Each row is a point on a tangle of strands that fork and nearly touch. The rows are in no order.
Two points are linked if the straight distance between their rows is under 55.9. Some points are linked to none.
j_849: [  9   3  -8   6  10  -7 -25  -8   7  22  -1  12 -18 -23   2 -11   9   5
  20  -8   1  -9   5 -11 -19 -12 -13   4  -6  -8  11   5   5  18  -7  -1
  20  -9 -21  -3 -20  21   1   5   5 -12   7]
j_690: [-21   4 -16 -29  -3  -9  11   6  16 -12   5   1  20  -5 -21 -25   2  -1
 -21   6  15  -5 -16   7  16  -6  -4  -6  11   3  -2   8  10  -2  -1 -14
  11  10   7  14 -11   0  -8  25  24  23   1]
j_966: [ -1  -3 -10   0  25 -10   4  19  15  -4  -6  -5  -3   3   5  -7  20   8
 -34   2  10  -4  -8  20 -13 -13  -9 -28   0  24  34  -5  -6  18   2  -3
  16  -6  -4  18  10  -7  -7  13  11  -2 -10]
j_481: [  0   9  -6   5  36  -1   5  19   1   5  10  -8  17   4 -13   8   5  -4
 -34  10  16 -18   3  10  11  -7  -8   2  -7 -10  23  10 -19  -3  17  -8
  22 -15  -2  10  -6   0 -18   9   8  -6 -10]
j_41: [ -4 -16 -10 -13 -29   4 -14  -9  -3 -23 -11   1   6  17  -1 -19  -9   0
  13  -1  -5   6   5   6   3   3  24  -1  13  22  -4  12  13   3 -16  -7
  -1   8   1  12  14  -8  -3  -7  11  11   4]
j_700: [  7   7  -6   9  16   7  16  15   1   9   8  -7  11  -7  -8  21  13  -5
 -33  -6  24  -7  -3   8  12  -5 -25   2   1 -11   6 -13 -10   0   5   6
  -6 -21  11  -8 -19   9  -8   9   1 -11  -5]
j_131: [ -4   0  -9  -5  20  18 -19   1  -2 -14  -7   8   3  15   4 -17  -5   3
  19  12 -14  -4  13   2  11   0  29  12   0  14  -2  20   1  -1  -2 -19
  11  18 -16   2  12   3   5  -2  -8   5  -5]
j_37: [  7  20  -7   9  27   7  -3   0  -2  18   6   6   1 -22  -2   3   8  -8
   4  -3   4 -18  -2  -8  -1 -10 -17  10  -9 -31   2   9 -13   4   7  -4
  14 -13 -12 -10 -19  21   0   1  -8 -10  -1]
j_767: [  4 -17  11   7 -14 -17 -22  -2  -3   2  -2  -1 -11  12   2  10 -13  11
   5  -7   3  11   4  -2 -18  -3   3   6 -13   6  23  -3   1  -2   3  19
   4  -1  -3   5   3 -22 -17 -18   3  -3   8]
j_601: [-11   4 -10 -17  13 -15  -3  12   2   0   4  -1   9 -10  -4 -27   7  -9
  -9   0   8 -11 -17   7  22 -24  -5  -1  -1 -19  -7  21  -3 -14   7 -11
  31   0 -11  10  -8   5 -10  12  16  15  -6]
j_941: [  6   9  -1  -1  21  -5  13  11  16   1   2  -6  -7  -3  17 -12  21  -1
 -19   3   9   1 -17  15 -13  -9  -6 -34   4  14  15  -4  -5   3  -2  -6
  10  -1  -5  16   8   6   3  14   1   4  -8]
j_624: [ -1   7 -18   1  21  11 -12  10  17   0  -1   4   2   5  -6  -9   5  10
  -3   1   5  -9   8   5   5  -1   3   0   0  14  16   5  -1  16  -2  -7
  10   4 -10   2 -10  12   5   9   8  -2  -3]
j_884: [  3 -17   8 -14 -12  -8  -3   7 -13 -24  -2 -10   0  17  19 -10   2  -4
   7   7  -7   7  -2  12  12 -12  22 -12  10  17 -24  12   7 -11  -2  -4
  -1   4  13   5  15  -5   1  -6   2   8  -8]
j_137: [  0   2  -4   3 -16   6  -3 -23  10  13 -12   4 -11 -10   6  -4  -3   5
  18  -5  -6   3   2  -7 -28  18   1 -11   4  10   9 -10  13  18 -23   2
 -11   5  -8   0   2   9  11   7   0  -6  14]
j_667: [  6  -2  -8   1  -6 -12 -30  -1  -1   9  -3  12  -7 -11 -13  -6   1   8
  13  -9   5 -11   5 -13  -6  -8 -12  17  -7  -7   7   6   1  14  -1  11
  20 -14 -13  -4 -26  16 -12   0  17 -10   8]
j_799: [  0 -13  12   5   4 -15 -10   5   1   0   3  -7  -5  15   1  14  -7  10
 -10   0   2   7   1   4 -12  -7  -1  -6  -6  10  17  -3  -6  -4  10  11
   2   3   3   9  13 -23 -10 -13   7   0  -2]
j_220: [ -6   6 -22 -16  28   5  -9  19   7 -14  -6   9   2   5   2 -27  20   7
  -1   9   0 -11  -4  21  19 -11   9  -9   6  17  -1  23   4  11  -2 -21
  25   3 -15  15  -3  18   9  18  14  13  -8]
j_21: [  4  -8  22  15  17   8  -1   8  -5   4   8  -1 -11  17   8  24 -13   3
   3  13  -6   9  12  -3 -15   6  21   3 -21   6  18  -7 -22 -16  15   2
  -4   1   7  -4   9 -17  -5 -24 -19  -8  -2]
j_888: [-10  -3   4  -6  -6  -3   3 -13   4 -10  -1 -14  18   9  -3  -6 -18  -8
  -2  16  -8   5   4   2  -6   7  13  -1   7   8   4   4   1 -10   5  -2
  -6  18  -1  10  23 -23  -6  -4   1  14  -2]
j_668: [ -6   2  -3  -1   0 -13   4 -14  16   9  -2  -4  14  -8 -14  -7 -12   3
 -11   0   2  -5 -11  -4 -13   2 -15  -3  -1 -11  15   2  -3  -2   1   3
   4  12 -11  10   6  -6  -8   6   8  11   0]
j_664: [ -4   3   6   7 -19  -3  17  -4   0   8   8  -6   2  -6 -12  27  -2   3
 -19 -13  12   4  -2  -4   0  11 -24   6   2  -4   2 -25   2   7  -6  18
 -32  -5  17  -8 -12  -4   0   1   3  -8   6]
j_359: [  1   8   7   9  11  16   7  -6   3   8   0  -1   0   2   4  10  -5  -1
  12   1  -7   3   6  -5 -10  15   6  -2  -3   0   2  -6  -8  -3  -3  -3
 -12   9  -1  -7   9  -3  10   0 -18  -4   3]
j_538: [-14  15 -11  -9  24   6  -1  -7  11   7   4  -2  27  -2 -18  -4 -11  -6
  -5  10  -3 -14   5  -7  10   6   2  17  -2 -18   4  14  -2  -5  13 -13
   4  16 -12   0  -3   4  -1   8   5   7  -3]
j_212: [ -6  -1 -22  -9  19  14  -9  19  17 -12  -9   5  12  17 -10  -5   3  13
  -9   8   2  -4  10  12  17  -2  12   3   3  23  14   6   3  18  -1 -14
   6   9  -6   5  -9   8   7   6  12   7  -6]
j_199: [  2 -14  13   5 -23 -16 -22 -10  -7   4  -8   5 -17   4  -4   1 -12  11
  20 -13  -1   5   3 -11 -20  -3  -1  14 -11  -4  10   1   3   3   2  17
   8  -2  -4   1  -1  -9 -13 -18   2  -9  15]
j_277: [  6  18  -2  14  28   1   6 -11   8  23   9  -3   3 -18   4   6   2 -11
  -7  -1   4 -13  -8 -11 -16  -1 -18 -10 -11 -30  18   6 -19   0  12  -5
  15  -7 -15  -3  -9   8  -2   3 -14 -10  -2]
j_392: [ 10  16   0  16  19  11   4   5  -7  16   7   8  -5 -18   1  15  16  -9
   0  -9   1 -14   1  -6   9  -1 -21  16  -8 -30 -12  -2 -10   6   6   1
   3 -21  -6 -17 -23  23   1   0 -13 -16  -1]
j_814: [ -4  10 -13 -10  19  23  -1  -2   8  -7   0   5  13   9  -1 -12   1  -2
   7  10 -11  -5   9   2  13   8  19   4   9   5  -6  13   1   0  -1 -22
   1  17 -13   4   7  12  14   7  -3   8  -7]
j_258: [  0  -9  -3  -3 -19  -1   6 -10  12 -13  -7  -9   0   7   2  -7  -4   3
  -1   5  -3  14  -1   3 -19  16   7 -19  11  27  13  -6   9   9 -16  -2
  -9  13   4  13  19 -13   6  -1   4   5   6]
j_584: [ -6 -10   2  -6 -16   5 -13 -16  -2 -15  -6  -2   6  15   2 -13 -14  -4
  16  10 -12   4   7   2  -3   1  29   1   3  19   2  13   6  -3  -3  -3
   1  15  -1  11  24 -18  -6  -9  -2  11   2]
j_279: [  9   7 -14  -1  16   7 -11  -5  12  11  -2   9  -9 -10   7  -6   8   1
  15  -1  -6  -5   5  -4 -13   2  -3  -8  -1   4  10   1   3  15  -9  -6
  10  -1 -17  -3  -8  17  10   8  -1  -3   1]
j_675: [ -6  -3   9  -8   0 -10  10  17  -6 -12  11 -20   9  15   6   0  -5  -6
 -21  12   1   4  -3   9  12 -17   1 -15   1  11 -13   4  -2 -20  17  -2
  -1   7  14   1  14 -12  -2   0   3   8 -13]
j_564: [  2   3  17   6   3  -7   8  -2 -14   9   8  -9   2  -4   9  12  -5 -12
   0   1  -5  -1  -8  -3   1  -4  -8   0 -10 -30 -21   6 -13 -20  19   4
   3  -2   1  -4   4  -5   2 -13 -20   1  -4]
j_362: [  0  21 -17  -9  24  12  15  -4  16   0   0   3  13  -7   6 -22  11  -7
   1  10  -5  -7  -5   5   8   2   3 -15   8  -2  -5  13  -4   5  -7 -22
   4  14 -14   5   5  18  23  17  -2  12 -12]
j_214: [  4 -18 -15 -17 -38   0  -8  -2  -3 -25 -11   0   5   9  -3 -21   5   6
   9  -2   5   5  -4   4   7   1  18  -4  20  23  -8   2  21   8 -21  -5
  -3  -2  13   6   3  -2   6   4  15   5   2]
j_194: [ 16   1  -4   1  11  10   3  17  -1  -4  -5   8 -17  -2  21   2  25  13
   9  -4   1   3  -3  16   7  -4   7 -17   4  20  -9   1   5   8 -15   0
   2  -9   5  -7  -8  19  16   4  -3  -4   1]
j_532: [  6   3   5   8   8  17  20   2  -1   1  -1  -7  -6   7  17  12   0   0
   3   7  -5  11   2   9  -9  13  10 -16   2  20  -5 -11  -4  -1  -6  -6
 -18   4   7  -5  12  -3  16  -3 -16  -1  -3]
j_862: [  6  -9  22   8  16   7  -7  15 -12  -5  10  -2 -10  20   6  23  -7   2
  -1  13  -4   4  13   4   4  -4  21   7 -16   1  -3   5 -17 -18  19   4
   2   0   6  -5   6 -15  -6 -28 -16  -4  -7]
j_561: [  3  -3  20   7  -4  14  26  10 -14  -3  14 -13   1  10  11  24  -6 -16
  -9   9  -5   9   6   2  16   9   9  -1   4   1 -24 -10  -5 -14   9   0
 -34   1  23 -11  16 -14  10  -9 -21  -3 -11]
j_471: [ -8  -7  10   4 -30  -3  -5 -15 -12  -6   2   2   9   3 -22  11 -18  -5
   5  -1  -2  -2   5 -16  10   5   4  29  -2 -19  -9  -3   3  -7   6   6
 -19   1  11 -13  -1 -15 -12 -14  -4  -4   4]
j_713: [  0  11  -6   1  41   5  -3  14   1   3   7  -3  11  11  -3   6   2  -1
 -12   9   0 -12   9   6   9  -3   8   1 -10  -7  16  15 -15  -5  16  -9
  20  -4  -7   1  -4   1  -5  -5   2  -2  -9]
j_308: [ -1  -8   5  19 -19   6 -16 -20  -3  14  -2  15 -15  -4 -11  14 -20  10
  19  -3  -9  -4  15 -20 -16  15   5  25  -6  -4  12 -13   3  15  -9  12
 -13   0  -5  -9 -13   2  -5  -9   0 -17  11]
j_811: [  7   1 -10   0   5  -2   0   6  15   5  -7   3 -20 -12   7  -7  17  14
  -4  -9  17  -1  -6   7 -14  -6 -17 -18   4  12  20 -10   4  20 -15   6
   8 -10  -3   5 -16  12   5  12  15  -4   3]
j_821: [  6 -15   6   3 -22   3  -1  -1   4 -12  -4  -4 -16  16  10   6  -1  11
   4   1   1  19   1   9 -10   6  10 -19   2  32  10 -11  11   5 -14  10
 -10   1  12   8   9 -12  -1  -4   0  -1   6]
j_50: [ -1  -7  12  -7   3   6  15  21  -7 -24  12 -12   7  21   6   8  -1  -7
 -12  18  -3   3   6  12  25  -9  10 -11   5  17 -26   3   0 -15  12   1
 -17   7  21  -6  13  -7   6  -7  -1   3 -16]
j_935: [  5  -6  28  18  -6  -9  12   0 -21  11  -1  -2 -22  -1  22  28  -6  -3
   7 -11  -4  21  -5  -4 -18   6  -4  -2 -12 -19  -2 -11  -6 -18  10  14
  -5 -11   8  -8   0 -11  -4 -17 -21  -7  14]
j_724: [  5  -2   1  10 -10  -2  -4 -10   2  16  -8   5 -19  -7  10   7  -2  12
  15 -14  -1  12   3  -7 -19  11 -11  -5   0   4  12 -18  10  15 -14  12
  -4  -9  -2  -4  -9   8   7   4   3 -11  16]
j_959: [ -7  16 -12  -9  26  -2   0  -4  15   3   0   2   2  -9   6 -30  10  -9
   1   5  -7 -10  -9   2   2 -14   0 -17   3  -9   3  19  -6  -2   1 -26
  22  12 -24  13  11  12   9  18  -1  12 -12]
j_224: [  3  -8  20   9  -2   5  17  17 -17  -6  13  -4 -10  11   8  29  -1  -7
  -8   1   0   4  10   4  25  -3   6  11  -1  -1 -26 -13  -4 -16  14  11
 -25  -7  24 -16   4 -14   7 -11 -18  -6  -9]
j_101: [  0  -4  -6  -2 -13  10 -13  -8   0  -6  -4   6   0   4  -9  -1  -5   7
  12  -4  -3  -1   8  -4   7   8   5  19   3   1 -10  -1   7   5 -13  -1
  -6   0   1  -8  -7   7   3  -3   1  -5   4]
j_273: [  0  -1  16  -3  -4  12  22   9 -12 -14  12 -13   2  12  18   8   0 -18
  -5  15 -10   5   6  10  14  -1  18  -8   8  16 -29  -2   0 -14   8 -10
 -26   6  18  -9  21  -8  13 -10 -17   2 -15]
j_291: [ -8  -3  15   5 -26  -2   7 -25 -10  -1   5  -7  16  -3 -10   8 -26 -17
   2   5  -7   1   0 -13   3   6   3  16  -1 -18 -11   2  -1 -19  10   5
 -21   9   6  -3  20 -23 -11 -14 -12   8   2]
j_216: [-23  -1 -23 -21  -5  -7  -1  -1  13  -5   0   3  21  -4 -27 -26  -3   2
  -6   0  10  -8  -7  -4  21  -4  -3   7   7   0   0   8  14   4   0 -11
   6  10   0   3 -19   6  -9  17  24  17   3]
j_9: [ -6   1  -2  -2 -11  -9   7  -8   9   2   2  -7  20  -5 -18   4 -12  -1
 -14  -2   9  -3  -5  -6  -2   6 -12   3   1  -5   2  -7   4   0  -1   6
 -13  10   3   3   0  -9  -5   7   7   4  -1]
j_218: [ -6  12  -6  -3  32   9   6   7   1   4   4  -6  21   7  -9   6 -12  -4
 -11  14  -7 -11   8  -3  14   0   5  12  -7 -18   2  17 -13 -11  22 -13
  13   7  -9   0   2  -2  -3  -4  -2   1 -10]
j_660: [  4   0   2  -2 -39  -7   2  -9 -18   2 -13  17 -16 -23   3  -9   9  -4
  27 -20  -5   5  -9 -12  -7   7 -13  11  13 -15 -24 -11  14   9 -17  10
  -8 -14   3 -16 -13  17   8   5   3  -7  15]
j_970: [  4   2 -19 -13  15  11  -3  23   7 -15  -1  12  -3  -4   2 -19  25  11
   0   0  10 -11  -2  17  26 -14  -1 -13  11  16  -4  12   7  16 -12 -12
  16  -8  -3   6 -17  23  10  16  17   7  -8]
j_496: [ -3  -1  -4  -1 -12   6  -3 -25  12   1 -10  -4  -4  -1   4  -8 -13   3
  11   3 -11   9   2  -4 -30  16  13  -9   7  21  18  -2   7   6 -17  -5
  -7  13 -10  12  22  -7   4   3  -5   3  10]
j_52: [ -2  -7 -12  -8 -29  -1 -16 -11   2  -2  -5  13   0  -7 -13 -11  -1   8
  12 -10   1  -5   4 -12   4   1  -4  18   9  -2  -9  -6  15  17 -16   5
  -2  -3   0  -9 -23  10  -2   6  14  -7   4]
j_983: [  2   5  19   6 -16  -5   9 -22  -7  11  -1  -8  -8 -11  21   2 -11 -11
  12  -6 -11  18 -11  -7 -28  13  -2 -15  -3 -11  -5  -4  -2 -15  -2   6
 -11   4  -1   0  20  -7   4  -2 -21   2   9]
j_942: [  4   7   6  -3  11  -8  16  -5   6   9   3  -7  -4  -9  18 -12   7  -3
  -5   4  -4   1 -14   3 -15  -4  -8 -27   4  -2   3  -4  -8  -8   1  -7
   7   5  -3  11  16   0   7  11  -2   8  -4]
j_877: [  3  -8  16  -7 -34 -11  26   6  -7 -14   7 -18   2   6  12   9  -1 -17
 -13   5   1  18  -4  10   7  -1  -4 -20  15  13 -22 -15   8 -12   1  10
 -25  -1  33  -2  18 -15  10  -7  -3   8  -4]
j_606: [  0   3 -16  -1  -7  -7   0  -4  19   6  -1   6  -2 -17 -14  -6   6   7
 -11 -12  17  -6  -4  -2  -7   0 -22  -7   7   5  11 -17   8  20 -14  10
  -2  -1   0   4 -22  11   1  18  23  -3   3]
j_607: [ -8  14  -6 -12  15 -10   6 -12  16  11   3  -3  12 -20  -5 -28   1 -13
   1   4  -2 -10 -14  -1  -2 -10 -11 -11   1 -20   2  15  -6  -5   3 -17
  18  12 -21  15  11   5   1  18   5  17 -12]
j_882: [  0  -1   5  -6  19  -5   1  14   1  -8   3 -14   7  17   8  -5  -2  -3
 -11  13  -7  -2   3  10   5  -8  13 -12  -3  11  -4  12  -7 -11  17  -7
   7   9   1   8  18 -10   1   0   0   8 -10]
j_745: [  2   6   1  -7  -6 -18   9 -18   9   4  -2  -6  -2 -15  13 -22  -1  -9
   5   2  -8   7 -17   0 -27   1  -5 -27   3  -1   2   3  -1  -9  -6  -8
   3  13 -11  16  27  -3   7   9 -10  14   1]
j_386: [  4   3   7   2 -25  -9  12 -28  -2   6  -3  -5   4 -16   9 -11  -5  -9
  12  -4 -12  11 -15 -11 -25  13  -7 -17   6  -5  -4  -5   4  -4 -14   3
 -12  10  -4   7  23  -5   5   6 -10   9  11]
j_18: [  9  -1  -3   6   5  -4 -15   7  -5   4   1   5   0  -4 -12   3  12   4
   0 -10  12  -9  -3  -7   8  -8 -19  11  -5 -18  -1   0  -3   3   6  16
  13 -14   1  -9 -21  10  -9  -4   8  -8   4]
j_631: [  2  -6  18  10 -28  -7  14   9 -23  -3   3   1 -20  -3   8  23   6  -7
   2 -18   3  18  -1   5   8  -1 -12   9   5 -10 -19 -21   5  -6  -1  17
 -23 -15  24 -18  -2  -9   4  -9 -10  -6   6]
j_387: [-16  -2 -24 -13   1   2  -8   3  13  -3   2   3  23   2 -32  -8  -9   7
 -10   1   7  -7   7  -8  21   3  -4  24  -2   0   1   6  11   6  -1  -4
   2   4   0  -3 -20   8  -9   7  22   5   1]
j_569: [  0  -5  16   6  14   7   1  -7   2   2   3  -8  -3  16   7  13 -16   3
   4  16 -10  10   8  -6 -21   9  24  -2 -15  13  17  -5 -13 -15   9  -2
  -6  10  -5   5  22 -23  -6 -17 -19  -4  -6]
j_656: [ -1  -2   7   5 -14  14 -10 -15 -14  -6  -2   7  -1   1   4  -4  -4  -4
  27  -5 -14   1   5 -10   6   4  21  14  -2  -5 -21   6   1  -7  -8  -1
  -5   4  -2  -6   7  -1   4 -10 -12   0   3]
j_3: [  0 -11   1   4  20 -15 -15  15   2   0  -3  -6   2  17  -2   3   4  11
 -17   4   4  -4   5  10 -11 -10   4  -4 -11  11  28   3  -5   1  14   5
  18  -4  -3  14  10 -19 -17 -11  11  -2  -4]
j_43: [  3  -7  -8   0   9  -7  -7  11  11   2  -4  -3  -2   3  -1   0  17  13
 -20  -7  14   2   0  16 -15  -2 -13 -16   5  19  28 -11  -3  17  -3  11
  10 -11   0   8  -8  -1  -6   9  13  -4   0]
j_812: [ -1  15  -9   4  26   6  12  12   6   7  10  -7  21   1 -20  14   7  -4
 -32   0  20 -15   4   4  22  -2 -15  10  -3 -12   7  -1 -13  -1  14   0
   0  -8   8  -6 -17   7  -8   8   7  -5  -7]
j_488: [ 10   1 -11 -10   4  15  -6  15   0 -14  -5  15  -4   4   3 -11  18   9
   5  -1  -1   0   4  10  21  -2  11  -4  10  15 -16   6  11  10 -16  -6
   5  -3  -2  -3 -12  22  12   6   7   1  -1]
j_540: [ -9   9  -8   0   2   2  -3 -24   6   9   3   2  27  -7 -28  -2 -22  -5
   2   6  -8 -16   3 -19   4  16   4  23  -5 -22   2   6   1  -2   7  -6
  -5  15 -13  -3  -4   2 -11  -1   3   5  -2]
j_132: [ -4  -2   9   3  13  11   1   4   5 -10  -1  -6  -1  27  11   4  -9   3
   4  23 -11  12  10   7 -16  10  31  -6  -6  31  16  -2 -10  -6   4 -12
  -4  14  -2   7  25 -20   2 -10 -14  -1  -8]
j_904: [  2   9  -3   3  16  -8  -2  -7  10  17   1  -4   8  -8  -4   1  -5   0
   0   2   2  -8  -5  -7 -16   1 -17  -3 -11 -16  18   6 -10   2   7   1
   8   2 -13   2  -2  -3  -3   2  -4  -3  -1]
j_74: [ -6   0   1  -1 -16  -6  20  -2  10   3   8  -8  17  -4 -13  17  -7  -1
 -27   0  12   1  -5   1   3   8 -19  -3   0  -1   6 -18  -2   0   0  11
 -25   5  17  -3  -3 -14  -1   1   4   2  -3]
j_179: [  5  -4   1   2 -27  11   3  -8 -15   4 -11  16 -20 -13  11   4   4   1
  24 -16 -10   6  -2  -8  -3  13   2  10  11  -5 -16 -12  11  12 -22   5
 -12 -12   5 -14 -10  15  10   3  -6  -7   9]
j_465: [  4 -12  15   1 -39 -11  15  -6 -13  -9   3 -10  -4  -2  13  12  -7  -9
   1  -5  -1  17  -4   2  -3   4   2 -10  10   7 -14 -12  11 -11  -8  13
 -24  -4  25  -2  21 -17   7  -4  -2   3   4]
j_266: [  4 -12  10   1 -30  -7   4  -1  -9 -11  -6  -5 -13   6  12   9   1   1
   6  -3  -2  19   0   4  -6   0   2  -5   3  13  -5  -8   6  -4 -10  12
 -12  -4  15   1   8 -10   0  -5  -2  -1   7]
j_982: [-11   0   0   4 -22  -1  -6 -27  -3   3   2   9  20 -12 -33   2 -20  -1
   8  -5  -4 -10   4 -22   4  11  -2  29  -5 -17  -7  -4   6   3   1   5
 -15   7   1  -9  -6  -4 -11  -3   0  -5   6]
j_969: [-12  10  -9 -16   7  -3  21   8  12  -5   8  -6  18  -8 -13 -17   8  -6
 -27   2  23  -7 -17   9  19 -15 -20 -10   7 -11  -6   0   0 -12   4  -5
   7  -1   6   8 -13   1  -3  21  14  15  -9]
j_952: [-12   3   3  -3 -19   2  15 -24  -2  -7   4 -16  30   2  -7  -3 -24 -19
  -3  16  -7   2   0  -4   1  11  12  -2   6  -3  -6   9   0 -15   6  -6
 -20  22   7   6  28 -19  -4  -2  -8  12   0]
j_822: [-11   2 -18 -22  15  -5 -10  19   5 -12  -3   5   6   4  -5 -33   9   2
  -5   4   3  -7  -8  11  24 -20  11  -4   3   2  -8  20   6  -3   1 -16
  29   6  -7  13  -2   9  -5  14  19  17  -5]
j_627: [ -4   2   4  13 -24  -1   6  -8  -7  16   1   8 -12 -10 -12  26  -8   5
  -1 -13   2   2   4 -12  -2  18 -17  18  -1 -13  -2 -24   3  13  -4  16
 -30 -11  10 -13 -12   0   0  -1  -6 -12  13]
j_670: [  8  -1  -1   2   9  21   8  10   0  -9  -9   5 -14   9  26   6  12  12
  14   4 -10   9   3  14  -5   7  18 -19   1  32   1  -2   5   6 -16  -8
  -6   1   1  -7   5  10  17  -1 -14  -1   4]
j_880: [  5  -6 -18 -13 -15   7  -6   8  12 -19 -11   4  -3   8  -5 -17  14  18
   2  -4   7   2  -5  10   8   1   5 -10  14  24  -3   1  16  14 -18  -2
  -1   1   7   7  -8   7   9   9  19   3   1]
j_943: [ -2  -3 -10  -6  33 -13 -27  18   4  -5  -7   6  -8   1   6 -13  10   8
   4   2  -4  -8   2   9  -1 -11  17  -9 -10  13  21  18  -3   8   3 -17
  36   0 -25  12  12  -1  -2   0   3   1  -7]
j_435: [  6 -11  19   9 -14  -7  10  18 -18  -7   7  -7 -12   7   7  29   3  -1
 -14  -5   5  12   5   3  18 -11 -10   6  -4  -5 -16 -14   0 -14  13  19
 -18 -12  28 -13  -3 -12  -4 -17  -4  -7  -1]
j_777: [ 14   3   8  11  10   2   1  12 -15   6   7   0  -3  -7   1  17  16  -5
  -8 -10  15  -4  -4   1   9 -13 -25  14  -5 -25 -12   2  -8  -5  14  11
  11 -30   4 -10 -16  15  -8  -6  -6 -10   1]
j_244: [  4   6   5  -2 -24  -9   9   5 -18   4  -3  13 -15 -22   9  -4  23  -8
  14 -21   4   2 -14 -12   8  -6 -22  13   9 -27 -31 -11   7   4  -7   7
  -7 -23   3 -15 -22  19   8   4  -1  -4   7]
j_202: [ -3   7  -4 -10  11 -11   6   9   2   0  10  -8   9  -5  -5 -14   8  -6
 -21  -1  15  -6 -12   6  10 -15 -13  -7   0 -17  -2   7  -7 -15  10  -2
  17  -1   0   9  -4   3 -11  10  10   9  -9]
j_905: [  0   0  22  17 -23  -6  11 -14 -13  17  -4   1 -14 -12  15  18 -10  -4
   8 -13  -7  15  -8 -10 -17  13  -9   2  -3 -14  -8 -16  -1  -8   1  11
 -21  -5   6  -7   5  -7   1  -9 -17  -5  18]
j_480: [  1  -9  -5   0  22 -15 -25  14   1  -4  -5   0  -5   8  -2  -8   6   8
  -8  -1   8  -6   3  12  -1 -20   0  -1  -9   4  18  13  -1   3  10   1
  32 -10 -14   8   5  -7 -15  -1  10   0  -3]
j_275: [ -1   0 -16  -9 -19  -7  -5 -13  12   4  -2  10   1 -21 -21 -17   2  10
   3  -8  10  -9  -3 -12   1   5 -15  11  11   5  -6 -11  12  19 -17   4
  -3  -1  -1  -5 -26  14   1  14  25  -3   6]
j_204: [  1  -4  16  -3  25  -6  -3  12  -9  -4   7 -15   4  24  12   7 -13  -5
  -5  23 -11  -1   6   2   4  -4  20  -4 -17   1   0  15 -16 -22  27  -3
  12   9   2   6  16 -15  -9 -19  -7  -1 -15]
j_566: [ 11  -3  26  15  -5 -23   1  -3 -19  14  -3  -3 -16  -8  15  17  -1  -3
   6  -9  -3   8 -14  -4 -21  -7 -19  -3 -12 -24   1  -2  -8 -13  16  18
  13 -13  -4  -1  -4  -5  -8 -17 -12  -5  12]
j_755: [  3  -2  12   1   3   0  -9 -11 -12   0   1   2   2   5   6  -6 -11  -9
  22   3 -13   0   3  -7  -5  -1  16   6  -6 -12 -10  14  -7 -16   8  -2
  10  10  -8   3  14  -6  -2 -14 -12   3  -4]
j_448: [  3   1   0  12 -14  11  -2  -2  -7  12  -9  14 -25 -11   8  14   9   8
  15 -17   0   6   8  -2  -1  13  -6   6   2   4  -5 -20  14  22 -16  11
 -13 -16   5 -15 -23  18  10   5  -1 -17  15]
j_803: [  6  11   2  14   8  21  -1   4 -11  13  -1  12 -12 -11   1  19  11   0
  11 -13  -4  -6  10  -8  12   8  -1  21  -3 -15 -11  -6  -6   6  -2  -1
  -9 -14   0 -19 -18  14  13  -6 -18 -18   3]
j_51: [  6   2  13  10  11   7  -5 -12  -4  12   0   3  -9   0   6   9  -5  -2
  18   2 -13   2   3 -11 -16   9  10   4 -13 -11   4   4 -12 -11   6  -2
   5   3  -9  -4   5  -1   5 -13 -21  -2   3]
j_715: [ -3  -6  -7  10 -10  12 -22 -15   9   4  -4  16  -5   6 -14   1 -15  14
  20  -3  -9  -7  17 -16  -8  12  12  25  -3  10  11  -6   5  19 -10   5
  -8   2  -8  -4 -10   3  -8  -7   2 -12   7]
j_505: [  0  -1  11   2 -25 -13  14   5 -21   5   1   5 -13 -14   7  11  15 -11
   0 -20   4   7  -9  -5   8  -1 -22  15   2 -23 -28 -14   5  -1   0  13
 -14 -19  13 -20 -12   9   4  -4  -5  -4   6]
j_191: [-14  -4 -18  -9  10  13  -7  11  17  -9  -1   0  21  21 -21   3  -9   7
 -15   8   5  -3  13   4  17   6   9  19   3  16  12   3   8   9   6  -5
  -1  15   0   3  -9  -5  -5   0  15   9  -2]
j_604: [ 11  14 -13   7  20  13   7  14   4   7  10   3   0 -11  -7   3  22  -1
 -21  -7  23 -14  -3   8   8 -12 -30  -4   3  -8  10  -3  -9   9  -6   3
   9 -23   4  -3 -26  22  -4  17  10  -9  -3]
j_588: [  2  -1 -13 -10  25   1 -26  18  -4 -11  -5   5  -2  15   8 -14   3   8
  14  11 -14  -6  10   7  14 -16  26   3  -6  12  -3  26  -2  -1   0 -17
  31   5 -23   9  11   4   0  -3  -1   3  -9]
j_452: [  2 -10  12  15 -32  -7 -17 -19 -17   7 -12  16 -19  -5  -6   1 -14   5
  26 -11  -9   7   3 -20 -19   5  -1  19  -5 -10  -1 -10  12   8  -6  14
  -6  -5  -3  -7  -9   0  -8  -9  -1 -13  17]

Follow the links from the first point to the second, and from the first to the third. Name the last point that the two ways share.
j_41, j_588, j_18 | j_488
j_359, j_822, j_471 | j_488
j_588, j_606, j_214 | j_101
j_943, j_822, j_811 | j_101

A fork is a point with three links, a tip a point with one. Leave the first point through the second and follow the links. Name the first fork or tip that comes.
j_941, j_966 | j_101
j_540, j_538 | j_604
j_50, j_273 | j_877
j_43, j_966 | j_566
j_137, j_724 | j_132
j_799, j_3 | j_607
j_220, j_822 | j_392
j_216, j_690 | j_488
j_277, j_904 | j_627

A fork is a point with three links. Follow the links from the first point to the second and name the forks in between, in order.
j_811, j_131 | j_101
j_667, j_214 | j_488
j_941, j_880 | j_101, j_488
j_668, j_601 | j_392
j_601, j_943 | j_488, j_101
j_880, j_803 | j_488, j_392
j_803, j_880 | j_392, j_488
